Each row is a point on a landscape with many peaks, with its height.
From any point a climber takes the steepest step (rise divided by distance) to one of its 2 nearest points. It stops when none of these is higher. Distance is the straight distance between rows; heights are no part of it.
<1351>: [120 144 166 111  37 135 100  70 148 116 174 154 127 118  99  66 142 118
 143 127 150 108 129 124  87 135 152 182 163  83 133]  (h 265)
<734>: [138 104 124 137 160 113 130  98  65 133 154 127 159 137 132  72 135 133
 197 137 134 129 167 140 122 115  83 127  93  55 112]  (h 254)
<1262>: [174 139  66 158  96 108 105 104 133  91 174  91 155 166 136 160 164 167
 129 144 126 127 106 130 125 181 105  81  81  80 146]  (h 509)
<1357>: [114 117  80 188 155 158 142 129 125 118  94 119 101 108 136 187 107  97
  90 138  75 136 128 134 128 124 121 104 123 178 125]  (h 432)
<1618>: [136 119 159 121 183 126 144 100  71 121 148 137 164 121 119  57 134 116
 227 151 137 127 163 124 124  93 114 139 105  62  94]  (h 227)
<1805>: [160 129 181  56 175 116 157 169 118  94  79 150 141 110  92  97 119 155
 140 103 190  96 181 118 159 126 121 149 117 101  70]  (h 437)
<1821>: [134  88 138 132 223 139 175  85  54 145  84 134 102  91 174 122 128  76
 135 147 104 162 146 116 105 108 114 117  98 142  89]  (h 139)
<1602>: [168 116 114 163 217 143 150 121  79 123  68 104 154  89 133 180 107 123
 125 138 115 126 141 135 133 135  93 117  74 165  92]  (h 423)
<1550>: [ 65 113  45 196 111 155 113 111 208 105 194 108 118 149 126 166 106 122
 121 129  86 133 125 130 156 103 100 141 131 105 172]  (h 170)
<644>: [103 118 151  85 152 107 166 129  87 155 117 127  64 128 142  77 166  83
 160 155 107 163 134 101 119 110 120 115 177 155 120]  (h 131)
<1155>: [119 112 125 206 185 164 136  94 137 180 123 109 141 136 173 172 112  87
  83 151  79 175 107 127 104 101 143 103  86 135 129]  (h 615)
<295>: [130 114 169  87 208 110 186 151  88 150  61 121 113 116 165 104 135 119
 106 146 142 157 150 120 117 119 130 126 127 128  91]  (h 349)
<352>: [139  87  87 207 163 141 143 117  95 131 125 115 142 136 157 195 110 103
  90 152  59 151 142 116 114 106 108  91  62 130  95]  (h 149)
<1440>: [ 83 118 153 122 143 133 160 160 137 179 124 139 133 148 129  68 118 109
 148 127 147 145 136 125 125 123  95 151 153 153 181]  (h 266)
<1822>: [133 149 120 110 158 123 136 128 115 133  83 114  93  99 151 173 132 102
 105 147  99 158  97 121 127 122 162  97 131 195 110]  (h 431)
<277>: [113 138 107 165 109 161 105 159 194 116 118 118 151 124  76 157  76 149
 115  88 147  98 114 147 161 143 115 156 144 170 167]  (h 533)
<1333>: [126 105 189  70 143 101 176 173 129 136  94 146 141 124 145  49 126 169
 101 104 199 103 183 127 119 142 116 168 149  98 111]  (h 516)
<444>: [165  88 133 127  95 154 104 120 115  77 140 149 148 105 103 121 105 159
 109  74 147  85 152 136 131 130 118 171  93  89  92]  (h 327)
<1753>: [ 85 154  92 112 100 101 148 170 161 126 120 139 115 182 155 102 140 122
 110 139 117 110 113 154 149 171 140  83 160 159 215]  (h 111)
<778>: [156 119 145  88 118 107 159 146  78 112  77 132 123 138 149 133 134 152
  92 124 127 138 171 124 114 135 112  99 118  94  71]  (h 368)
<699>: [171 133 155 132 176 126 100 122 116 126 137 103 172 121  87 145 119 159
 199 128 175 127 114 110 144 103 128 141  83  89 100]  (h 514)
<157>: [153 149 138 108  82 122 113 138 142 118 133 130 145 155 128 112 138 155
 114 123 157 114 118 115 128 161 139 113 134 116 142]  (h 369)
<637>: [ 88  92  26 200 121 136 104 123 165  97 205 103 119 161 129 172 125 120
 148 142  72 144 137 139 138 117  88 107 109 107 164]  (h 164)
<108>: [192 124  85 144 114 114  85 132  70  96 183  99 159  98  93 147 133 167
 189 123 156  83 116 125 155 125 122 122  79  97  98]  (h 321)
<673>: [127 108 159 166  88 160 111  85 167 118 143 136 148 131 148 120  93 141
  77 108 113 127 112 143  90 113 130 191  94  57 128]  (h 462)
<293>: [163 126 149 149 210 157 115 116 104 132 114  99 190 115 101 137 101 148
 189 140 167 130 123 141 142 100 113 145  62  94 111]  (h 587)
<1247>: [ 96 189 136 105  93  84 128 101 158 139 134 136 134 184 188 100 144 139
  75 151 112 140  80 150  99 172 164  87 114  74 193]  (h 123)
<876>: [184 164 157 116 183 109 102 128 124 134 131  93 177 130 110 159 154 147
 205 152 186 145  91 104 150  89 120 108  98 101 101]  (h 457)
<222>: [ 95 179 118 112  95  91 127 136 161 129 141 137 123 185 154 131 133 138
 105 141 118 129  98 145 123 164 173  91 143 123 198]  (h 117)
<558>: [129 121 185 118 161 128 154  76  83 127 141 142 138 122 118  45 139 127
 183 144 139 129 168 117 109  93 135 148 138  56  87]  (h 200)
<896>: [ 83 117  72 142  86 139 131 178 160 111 119 130 111 153 116 127 121 131
 119 109 113  91 143 143 156 161  92 107 174 176 182]  (h 102)
<830>: [124 129 139 194 147 158 104  90 164 160 181 110 151 160 148 165 115 107
 135 142  87 171 109 132 110  95 137 152 103  90 143]  (h 549)
<947>: [161 135 149  98 148  76 111 112 119 142 182 102 161 138  95 104 180 131
 235 169 193 120 123 101 148 107  93 121 134 109 130]  (h 292)
<461>: [177 120 114 152 203 132 141 133  85 139  71  91 164 122 125 186 126 148
 137 159 141 137 127 142 148 137 101 102  77 130  97]  (h 434)
<1752>: [131 151 182 122 100 147  90 108 143 133 170 136 128 112  98 119 108 136
 156 105 142 119 107 122 119  94 169 176 136 129 136]  (h 226)
<67>: [103 117  64 188 192 141 121 117 127 138 169  89 116 122  99 159 140  94
 206 148 103 155 125 132 148 122  84 129 137 184 161]  (h 653)
<160>: [152 124  58 190 148 116  70 127 113 130 183  81 172 141 113 180 133 151
 186 150 125 126 102 150 158 129  78 130  89 114 141]  (h 543)
<1103>: [150 112 142 107 189 142 136 158 106 110 101 135 160 125  95 109 108 133
 179 109 171  99 167 133 159 116 100 143 103 127 117]  (h 394)
<889>: [167 119  68 137 122  98 131 151  83 110 130  91 152 164 141 158 145 164
 156 147 132 126 129 134 139 161  84  61 104 127 121]  (h 486)
<127>: [118 127 122 152  75 146 112 121 166 114 139 136 151 144 136 126 111 151
  72 108 115 125 114 134 100 141 128 146 108  87 151]  (h 443)
<1786>: [116 130 169 105 215 138 174 158 132 168  64 121 130 106 143 102 106 125
 111 131 153 146 136 131 132 129 118 142 131 148 121]  (h 334)
<340>: [ 75 143  59 141  93 116 131 157 172 103 137 137 100 175 138 144 126 118
 119 129  94 103 126 147 153 169 133  74 174 174 202]  (h 106)
<1395>: [129 158 170  60 148 102 153 157 108 139  63 137  91 100 135 139 129 129
 108 137 140 145 131 115 120 112 154 110 155 133  85]  (h 410)
<588>: [139 140 164  51 149 100 159 191 111 127  64 140  99 106 120 133 130 143
  99 106 166 103 151 126 148 127 134 130 160 150  84]  (h 393)
<35>: [144 172 127 116 107  87 120 146 166 137 182 105 142 168 111 149 180 126
 196 151 161 107  97 131 186 162 114  82 170 181 180]  (h 371)
<244>: [164 148 135  95 204 100 127 145 109 133 127  95 156 111  99 142 154 126
 217 163 178 130 123 120 164 103 103 106 110 129 109]  (h 407)
<829>: [100 120 141 130  75 114 143 105 143 146 116 159 142 139 186 107 117 132
  26 134  81 140 130 153  74 135 161 130 129  64 134]  (h 500)
<206>: [120 161 126  91  37  97  98 112 163 102 185 147 106 155 122 101 168 117
 142 113 137 100 107 117 115 171 161 105 160 125 160]  (h 401)
<238>: [132 147 194 123 226 141 153  99 123 209  75 105 132 126 177 106 144 107
  95 159 136 176 118 125  95  97 155 104 117 113  99]  (h 154)
<64>: [108 152 155  60  85  95 117 160 125 153 112 170 102  96  97 119 123 110
 116 120 142 122 106 125 134 113 192 132 202 173 131]  (h 473)
<372>: [152 100 103  78  78 119 140 169 112 121 134 143 115 145 126  86 144 141
 151 110 173  75 169 124 161 175  86 110 177 162 127]  (h 86)
<1218>: [132 113 123 156 163 164 158 136 110 132  65 121 122 106 142 162 106 117
  90 126 104 150 138 139 114 125 119 117 111 173 117]  (h 422)
<1493>: [ 92 128 117 118  85 135 116 157 137 136 130 162 100 119 121 117 105 115
 100 108 101 134 118 126 107 112 159 144 156 172 157]  (h 476)
<28>: [ 78 119 185 105 160 118 166 149 148 184 113 140 149 144 136  34 104 133
 124 126 175 133 149 149 132 128  99 178 152 121 161]  (h 286)
<781>: [134 154  96 138 125 113 124 150 135 126 154  95 120 148  95 165 165 120
 184 149 141 125 108 125 177 152 111 101 166 209 167]  (h 396)
<45>: [ 91 168  84 193 102 120 102 105 199 107 203 134 108 170 159 198 130 129
  90 149  68 129  76 152 145 124 184 117  91  92 184]  (h 424)
<574>: [108 130 170  48  70 106 129 165 139 140 115 167 119 103 108  86 129 133
 103 100 172 100 138 132 137 130 161 161 183 160 136]  (h 503)
<40>: [164 115 183  67 166 122 147 145  84  83  80 153 127  92 114 116 112 140
 147 107 144 114 169 120 132 110 147 132 112  92  48]  (h 395)
<1507>: [ 79 146  97 178  93 129 114 109 184 128 176 168 108 136 141 178 106 110
  74 138  54 141  78 147 128  99 211 134 114  99 160]  (h 445)
<1652>: [162 151 140  91 212  66 131 127 107 146 147  99 151 117 100 118 198 116
 235 183 182 130 117 107 153  93 109 100 136 133 106]  (h 351)
<554>: [126 107  90 104  33 140 116 148 131  82 145 143 108 144 138 123 136 137
  87  94 123  88 147 125 129 175 105 110 145 134 140]  (h 88)
<1583>: [142  96 120 129 210 143 133 119  89 125 102 121 151  98 108 116 112 115
 185 129 136 125 149 134 137 122  84 129  85 139 116]  (h 374)
<145>: [139 111  64 205 133 137 120 113 129 116 145 112 138 138 130 202 118 129
 117 149  75 145 119 132 145 116 101 100  82 115 120]  (h 152)
<1297>: [ 98 134 101 148  78 133 112 145 153 114 155 152  97 131 129 150 113 120
 101 113  76 131 109 134 129 117 174 125 143 143 134]  (h 460)
<1377>: [116 117 147 155 107 157  86 105 159 121 202 149 137 118  84 113 110 117
 193 109 135 119 131 107 131  88 139 192 138 109 138]  (h 204)
<1404>: [181 169 132 120  43 130  84 106 161  89 187 132 116 128  89 147 151 160
 135 105 151 102  90  90 135 145 173 150 122 111 119]  (h 372)
<1488>: [120 110 202 102 141 132 156 130 140 128 105 143 165 126 145  49  98 159
  92 107 194 110 170 145  95 139 111 185 121  78 118]  (h 582)
<379>: [165 110  92 133  44 167  91 133 169  77 160 127 119 128 104 149 121 172
  89  94 158  78 109 129 142 171 135 145 101 124 119]  (h 84)
<234>: [144 105  82 123 159 109 137 150  68 123 121 106 150 134 131 133 141 152
 177 158 127 128 141 135 139 139  73  90 107 116 128]  (h 467)
<1567>: [144 103 176  98 100 143 117 148 129  92 109 153 143 111 115 104  96 160
  92  78 175  95 165 136 111 133 134 178 113  95  91]  (h 344)
<556>: [153 118 121  81 113 109 166 178  84 112  73 126 104 136 149 126 143 153
  97 116 140 114 182 129 132 161 103 103 139 135  98]  (h 373)
<182>: [100 143 139 119  97  93 157 122 117 153  99 160 133 153 189 117 127 141
  46 149  87 157 127 158  94 144 179  83 140  93 140]  (h 515)
<1015>: [ 79 104  85 118  62 141 124 167 138 113 145 151  94 143 129  97 124 116
 138  96 128  94 152 125 140 145  92 129 185 166 165]  (h 97)
<30>: [131  78 117 175 192 151 158  92  63 147 108 130 129 107 163 161 121  70
 107 157  78 150 148 115 100 105 105 107  70 130  92]  (h 145)
<1028>: [145 118 108 112  26 101 134 100 116  83 137 153 107 142 156 134 149 142
  64 110  97 114 135 122  92 174 121 105 120  80 110]  (h 430)
<247>: [117 135 199 155 197 135 147  84 110 193 116 114 143 137 173  94 162 114
 122 159 118 186 128 117  88  93 151 109 132  91 117]  (h 165)
<728>: [175 156  81 145 192 112 118 118  86 114  87  80 125  84 100 208 153 128
 163 158 125 132 102 121 167 146 127  87 125 190  91]  (h 75)
<1216>: [109 116  71 197 143 134 114 118 147 125 171  98 126 158 129 182 132 121
 157 148  77 149 122 136 134 128 105  94 110 133 161]  (h 157)
<949>: [ 92 140 192 103 111 126 113 122 133 171 122 159 144 113 136  76  96 137
  85 128 133 136 133 138  86 111 168 174 151  93 133]  (h 609)
<953>: [ 92 137 142  96 143 117 162 172 125 172  78 132 127 133 145 116 106 128
  93 139 113 147 118 140 129 140 140 127 157 161 165]  (h 246)
<577>: [165 128 128 135  64 135  69  96 120  87 192 140 116 111  90 146 139 158
 165 107 138 120 117  96 135 117 157 144 120 106  88]  (h 356)
<976>: [121  98 164  82 173 112 176 144  85 131 123 155 115 121 110  48 149 112
 182 137 152 117 174 115 149 109  95 136 161 122 105]  (h 110)
<491>: [154 117 123 123 117 103  98 109 110 127 210 124 146 134  87 106 164 122
 212 139 172 113 132 106 142 115 111 137 136 124 133]  (h 330)
<1802>: [147 151 140  99  50 114 107 105 155 116 173 138 128 152 124  84 158 124
 148 119 168 110 113 104 124 162 121 138 147 116 152]  (h 384)
<1331>: [112 118 194 109 194 149 171 146 139 171  86 130 159 137 140  70  96 140
 112 124 155 143 151 143 123 119 109 152 115 107 130]  (h 313)
<1559>: [108  98  56 205 157 166 112 143 130 103 141 113 108  84  75 171 108 122
 170 115 109 125 132 137 159 110  94 150 120 190 128]  (h 477)
<522>: [163 170 152 103 171 108 116 147 140 130 130  76 123 109  89 182 161 127
 185 148 162 131  87  99 160 112 145 107 152 190 111]  (h 64)
<144>: [147 136 103 177  51 128  96  54 175  88 212 123 118 142 147 152 156 131
 119 136  87 131  97 111  95 160 143 141 100  52 141]  (h 397)
<271>: [ 66 128 181 121  87 133 121  91 124 154 134 171 121 120 126  56 114 108
 114 126 115 133 145 142  77  97 159 185 169  92 123]  (h 544)
<1207>: [110  93 137  96 143 125 170 157  90 134 121 150 101 135 106  65 140  98
 169 119 139 112 169 120 146 133  82 130 160 168 142]  (h 120)
<429>: [ 82  78 128 164 132 152 154 129 121 147 100 148 132 134 185 129  96 117
  74 120  74 137 153 142  89 105 101 129 109 103 118]  (h 573)
<1580>: [145 133  86 142  83 142 126 169 121  88 100 141 105 108 105 190  98 151
  77  90 108 103 145 149 144 141 143 112 124 162 100]  (h 80)
<707>: [123 117  66 196 181 138  97 125 124 132 183  81 164 122  90 177 146 125
 199 162 124 129 114 151 162 130  71 137 109 163 150]  (h 589)
<536>: [144 152 141  81 174 100 154 147 112 140  67 110  94 109 144 152 144 115
 127 162 133 167 112 105 129 122 159  95 153 163 107]  (h 421)
<355>: [136 160 156  84 155 116 148 194 170 151  76 113 147 127  84 140 112 148
 125 123 190 107 134 136 186 137 117 132 170 200 159]  (h 518)
<1082>: [172 130 114 138  74 158 102 150 141  90 124 131 119 123  99 181  91 177
  83  92 139  93 126 138 150 141 155 144 109 145 105]  (h 82)
<528>: [169 102 120  83  84 114 113 150 117  98 159 144 142 140 107  94 159 144
 166 110 209  69 161 117 159 172  83 120 132 131 120]  (h 79)
<1770>: [111 110 140 189 113 187 103  71 183 149 177 140 139 133 151 141  95 122
  71 121  91 134 115 129  94  80 149 187 102  48 112]  (h 485)
<337>: [ 45 122  92 158  98 132 114 108 187 151 138 177 119 137 154 150  87 118
  47 136  65 140  98 154 109  93 194 141 134  87 167]  (h 465)
<921>: [130 136 200 132 187 144 146  83 110 163 118 121 144 129 134  71 142 117
 162 144 144 169 134 124 105  86 137 134 127  73  91]  (h 179)
<770>: [153 147 159 100 162 118 134 140 131 133 125 120 120 111  81 152 140 122
 178 129 172 134 121 106 158 107 131 117 158 179 120]  (h 56)
<47>: [ 97 119 175 127 129 134 142 117 101 142 124 156 113 131 129  79 122 114
 139 115 121 146 142 115  90  97 130 164 163 118 123]  (h 497)
<1124>: [172 125 107 126 179 112 165 152  74 117  69 100 153 137 140 153 131 160
 136 152 141 143 153 139 144 137  77  91  95 118 103]  (h 446)
<1685>: [ 55 120 161  99  90 132 119 150 124 157 127 173 111 104 109  95  92 111
 113 109 114 128 133 138 119 107 157 167 180 162 148]  (h 502)
<420>: [106 122 141 146 160 152 135 106 106 144 114 127 107 122 143 120 127  95
 138 137 100 167 140 117 106 108 129 131 130 127 126]  (h 471)
<1624>: [115 176 148  88  93 104 120 151 173 135 130 125 129 142 106 116 131 126
 140 125 151 122 101 118 155 135 157 116 173 171 169]  (h 455)
<34>: [122 114 149  63 131  92 183 161  92 141 115 153  76 108 119  72 170  89
 161 134 134 133 151 103 139 111 111 122 197 173 138]  (h 126)
<264>: [ 87 150 161 112 162 117 149 146 150 192 106 137 131 136 148  96 110 118
 115 140 132 160 107 126 117 125 137 148 167 162 158]  (h 253)
<76>: [162 123 127  50 148  97 159 187  87  98  60 128  94 115 128 139 140 154
 120 113 156  92 178 126 151 148  99 115 149 142  69]  (h 383)
<1780>: [113 139  84 116  23 126  90 115 138  73 189 148  86 140 118 122 159 128
 132 112 103 109 115 112 130 139 166  94 151 135 141]  (h 427)
<1656>: [109 126 153 141 150 153 135 144 146 157  92 126 137 117 144 152  96 127
  79 120 106 138 115 146 109 117 142 128 112 137 126]  (h 411)
<1556>: [142 145 170 124 147 138 124 139 139 141  99 124 153 128 128 150  98 144
 118 120 143 149 117 127 129 112 142 139 123 124 111]  (h 392)
<156>: [136 108 121  92  40 112 129 134 111  94 114 155 121 133 175 110 139 156
  43 103 113 102 158 140  91 184 116 120 115  97 102]  (h 425)
<924>: [170 126  47 180 113 116  74 120 140  97 192  86 171 156 117 178 147 175
 156 132 130 106 105 140 157 162  93 114  73  91 130]  (h 521)
<1011>: [ 89 101 114 158  69 159  88 104 153 115 211 150 102 120  92 109 125 105
 170 106 119 125 131 107 116  93 128 188 148 121 143]  (h 188)
<892>: [140 135 142 189 183 158 116 112 150 179 142  93 147 158 153 164 120 113
 125 145 103 170 106 136 114 117 143 119  80 113 142]  (h 588)
<1142>: [149 169 116 133 195 114 121 112 119 129 103  78 119  96 106 189 158 104
 171 153 130 151  88 109 160 133 141 107 154 215 122]  (h 71)
<84>: [ 91 130 191  71  90 109 115 150 137 164 116 175 127  98 114  72 105 129
  95 110 147 129 138 144 112  95 184 193 178 132 134]  (h 547)
<1807>: [143 182 143  78 130  97 134 185 172 148  91 113 135 132  97 140 130 133
 130 127 162 115 101 127 167 132 145 119 175 179 161]  (h 483)
<1422>: [110 128  83 190 127 172 104 148 169 119 155 115 128 122  64 171  98 144
 149 103 128 117 124 133 168 122 105 153 128 170 141]  (h 501)
<392>: [106 101 183 119 128 144 135 123 164 143 104 143 168 131 162  77  91 154
  60 110 154 129 148 169  93 141 108 197 107  66 147]  (h 666)
<1313>: [ 96 105 119 116 125 147 146 171 130 123  99 140 115 121 104 119 104 124
 133 109 133 113 140 138 144 133 100 152 153 180 148]  (h 450)
<1150>: [113 117 126 159 180 153 127  94 113 160 121 118 104 100 146 160 130  88
 140 141  89 167 105 116 107  99 154 128 116 172 102]  (h 453)
<229>: [143 152  80 181 111 130 136 152 125 107  88 121 102 110  97 220 107 134
  75 118  76 113 124 139 157 142 150  94 120 175  96]  (h 78)
<1244>: [108 159 141 132 144 143 131 171 189 153 104 117 155 134  90 139  91 140
 115 112 165 120 120 151 165 141 105 151 152 179 183]  (h 583)
<373>: [137 105 134 107 145 154 146 171 101 104  98 136 136 121 102 115  91 133
 146  98 147 102 170 139 142 131 100 152 126 146 121]  (h 426)
<535>: [125 151 173 158 202 152 127  98 145 210 100 107 159 124 181 140 123 102
  68 150 104 175  95 141  88 105 172 108 104 113 119]  (h 146)
<1406>: [124 122 116 189 229 167 128  96 148 187  93  88 126 118 166 166 120  91
  97 147 106 163 106 139 117 119 140 117  85 173 141]  (h 644)
<1263>: [112 132  60 189 195 129 119 106 119 136 125  80 114 108 130 171 151  87
 167 154  95 155 103 125 145 141 101 117 133 203 144]  (h 700)
<550>: [136  95 101 116  34 157  91  90 124  67 173 153 111 105 110  85 135 127
 137  89 134  77 145 112  94 159  99 172 123  78 108]  (h 297)
<828>: [115 110 161 106 214 127 188 125  84 138 107 149 121 105 139  46 130 118
 172 140 140 147 165 118 132 107 104 140 131 115 107]  (h 101)
<824>: [ 70 131 120 145  76 120 120  94 161 160 133 171 135 143 168 125 117 120
  35 139  65 127 105 159  78 112 179 131 125  71 156]  (h 484)
<1296>: [111  92  97  86  60 139 135 161  99 108 133 157  86 139 127  94 133 118
 128  92 129  92 175 128 131 151  99 122 170 149 130]  (h 92)
<817>: [111 151 101 149 111 132 115 139 144 133 140 123 107 139 120 168 125 122
 134 128  95 152 104 134 140 129 152 108 130 176 155]  (h 442)
<256>: [165 137 149 115 120 127 120 146 136 115 115 122 147 136 110 131 122 154
 135 113 160 125 124 122 143 138 119 137 118 117 122]  (h 382)
<573>: [128 147  86 181  78 140  96  80 199  82 214 121 117 161 145 176 133 140
  93 133  81 130  85 119 133 124 159 135  83  61 154]  (h 408)
<1176>: [116 126 131 110  27 151 104  81 153  98 174 145 114 123 105  54 156 116
 128 111 132  84 126 120  88 161 106 180 150  86 135]  (h 283)
<1353>: [156 139  97 126  49 115 131 107 139  78 120 140 130 158 170 151 137 159
  48 116 113 107 112 134 115 193 140  93  86  85 124]  (h 433)
<353>: [142 119 131 102  67 119  96  99 138 115 191 135 152 141  99  78 168 126
 195 120 189  91 134  96 134 160  95 146 142 113 154]  (h 363)
<1076>: [ 85  85 156 143 113 148 146 131 147 152  91 151 150 132 168 107  88 138
  50 112 112 134 148 172  87 119 114 168 119  78 135]  (h 610)
<1347>: [101 150 103 157 131 124 127 146 151 138 143  99 116 158 113 152 158 110
 171 149 100 142 101 131 156 153 121  95 160 194 193]  (h 419)
<1791>: [120 112 134 100 203 121 174 102  71 151  85 124  78  92 171  94 156  80
 158 151 102 166 134 106  97 102 120 121 151 162 101]  (h 135)
<748>: [138 100  56 164 212 119 149 102  78 137  79  85 103  93 155 150 141  84
 155 157 104 150 121 125 132 145  91 105 123 207 135]  (h 733)
<1226>: [138 130 123 155 250 148 152 107 135 174  56  80 126 103 166 141 124  94
 117 155 141 165 112 121 116 121 119 120 117 184 145]  (h 681)
<402>: [169 135 186  90  99 121 119 135 120  95 107 136 131 117 114 111 127 168
 121 113 167 117 143 112 124 116 152 148 123  96  88]  (h 364)
<1059>: [151  87  96 146 134 134 117 104  61  93 144 140 162 113 134 108 117 143
 167 122 124 105 166 136 107 114  83 129  68  56 101]  (h 277)
<12>: [171 148  85 163 156 118 137 136 101 107  71  97 120  95 108 217 125 128
 109 139 102 138 119 129 153 151 131  82 111 185  94]  (h 77)
<956>: [142 133 163 108 165 101 175 134  82 150  69 126 115 119 176 138 138 132
  75 150 115 167 156 120 100 119 132  91 128 111  70]  (h 360)
<1679>: [158 159 120 142  49 126  94  85 162  85 194 124 123 151 132 141 150 149
 122 119 124 129  90 109 118 158 160 128 117  91 145]  (h 386)
<94>: [194 121 107 113  81 129  77 115  94  83 173 129 138 112  84 133 147 161
 183 114 165  90 128 107 150 140 132 126 107 116  88]  (h 338)
<119>: [159 137 160  51 134 106 160 165 129 114  90 133 143 141 127  82 139 163
 120 119 212 103 168 123 150 158 102 136 140 107  94]  (h 475)
<1599>: [118 115 144  81  88 139 131 175 129 131  99 154 112 117 104 104 104 136
 104  81 158  96 148 134 139 141 141 146 158 169 140]  (h 474)
<1346>: [158 111  80 124  44 157 100 134 155  76 149 142 119 147 111 128 134 153
 124  99 142  75 130 122 139 191  96 128 110 128 131]  (h 85)
<1810>: [159 105  99 142 123 128  86 111  77  96 180 114 157 120 114 116 134 149
 192 131 146  99 131 130 125 111 102 130  84  77 117]  (h 300)
<140>: [173 135  91 150 108  91 130 117 103 100 139 101 142 173 159 158 159 158
 128 150  98 144 118 126 125 162 112  57  93  98 124]  (h 499)
<1683>: [120 157 144  98  78 129  94 150 131 125 129 152  98  98  88 153 116 127
 123 107 125 118  96 109 135 110 204 135 168 176 117]  (h 454)
<1475>: [ 77 101 145 131 133 125 179 131  95 167  92 142 111 141 184  82 122 111
  82 133  81 159 151 142  93 117 105 113 135 107 133]  (h 546)
<560>: [123  99 137 121  71 151 100 116 119  92 150 154 120 123 111 100 115 134
 125  94 125 110 147 121 100 126 116 164 121  90 119]  (h 312)
<137>: [110 118  86 143  38 132 106 115 142  81 180 150  89 137 129 146 129 127
 101 100  81 120 120 119 116 119 149 116 130 112 127]  (h 444)
<202>: [130 144 145 203 123 168  93  71 174 163 202 123 133 138 149 175 124 113
 102 129  77 157  90 124 110  75 177 167  97  71 118]  (h 513)
<1323>: [163 138 206  78 152 134 119 146 111 106  82 149 129  88 109 133 111 141
 113 108 157 133 140 116 123  93 167 144 121 113  56]  (h 370)
<436>: [138 120 105 153 251 134 154  91  96 143  43  90 116  92 174 137 138  89
 128 158 126 159 125 132 131 143  89 116 120 200 118]  (h 709)
<416>: [130 155 198 108  84 132 104  83 150 127 145 135 136 121  98  75 131 135
 134 116 155 132 126 122  97 109 158 180 148  84 121]  (h 247)
<1342>: [129 134 105 133  68 122 135 132 157 100 115 135 128 160 155 148 103 131
  57 114 106 125 119 147 107 150 137 112 111 104 151]  (h 436)
<1143>: [103 158 161 145 155 128 133 109 154 200 117 125 147 148 181 143 122 114
  68 155  84 176  95 147  98 114 195  98 116  99 152]  (h 138)
<82>: [157 108 140 133 251 148 145 116  83 122  70 113 149  82 133 139 101 114
 155 139 155 137 149 118 146 120 124 136  72 149  95]  (h 403)
<46>: [149 149 163  73 155 107 156 163 118 130 106 132 133 131 104 107 152 123
 158 134 174 129 133 115 148 121 115 129 157 152 121]  (h 50)
<118>: [112 134 105 169 167 155 131 111 117 140  97 117  92  81 150 193 119  90
  98 146  73 150 101 123 118 104 167 116 115 204 115]  (h 440)
<662>: [102 180 145 137 116 103 108  99 174 167 141 128 144 174 172 124 135 127
  88 150 102 162  89 151 108 132 192 103 118  78 167]  (h 130)
<1628>: [138 151 131 101  65  86 127 129 155 127 194 120 121 168 113 104 183 112
 189 131 155 107 116 107 159 156 122  95 186 168 164]  (h 404)
<201>: [ 83 100  76 164  84 156 108 114 178 112 204 120 110 136 117 139 112 114
 131 109  95 134 134 109 125 102 108 155 137 109 156]  (h 176)
<1389>: [125 152 128  93  53 103 121 151 177 130 174 151 124 147  97 117 149 106
 147 117 152  94 106 122 162 138 146 123 185 188 170]  (h 429)
<1806>: [ 84 126 144 108 120  91 171 126  95 174  95 146  96 138 194  96 138 107
  70 157  70 168 129 142  93 130 146  92 158 112 131]  (h 531)

Where does a climber stop that starts at each point below?
<1583> -> <748>
<295> -> <949>
<1353> -> <748>
<1656> -> <949>
<372> -> <392>
<353> -> <949>
<247> -> <392>
<770> -> <392>
<781> -> <949>
<379> -> <392>

Write out the way that a climber takes from each point below.
<238> -> <247> > <921> > <558> > <1618> > <734> > <1059> > <1810> > <108> > <94> > <577> > <1404> > <1679> > <144> > <573> > <45> > <1507> > <337> > <824> > <829> > <182> > <1806> > <1475> > <429> > <1076> > <392>
<1786> -> <295> > <956> > <778> > <556> > <76> > <588> > <1395> > <536> > <1822> > <118> > <1150> > <420> > <47> > <271> > <949>
<1556> -> <1656> > <1218> > <1357> > <118> > <1150> > <420> > <47> > <271> > <949>
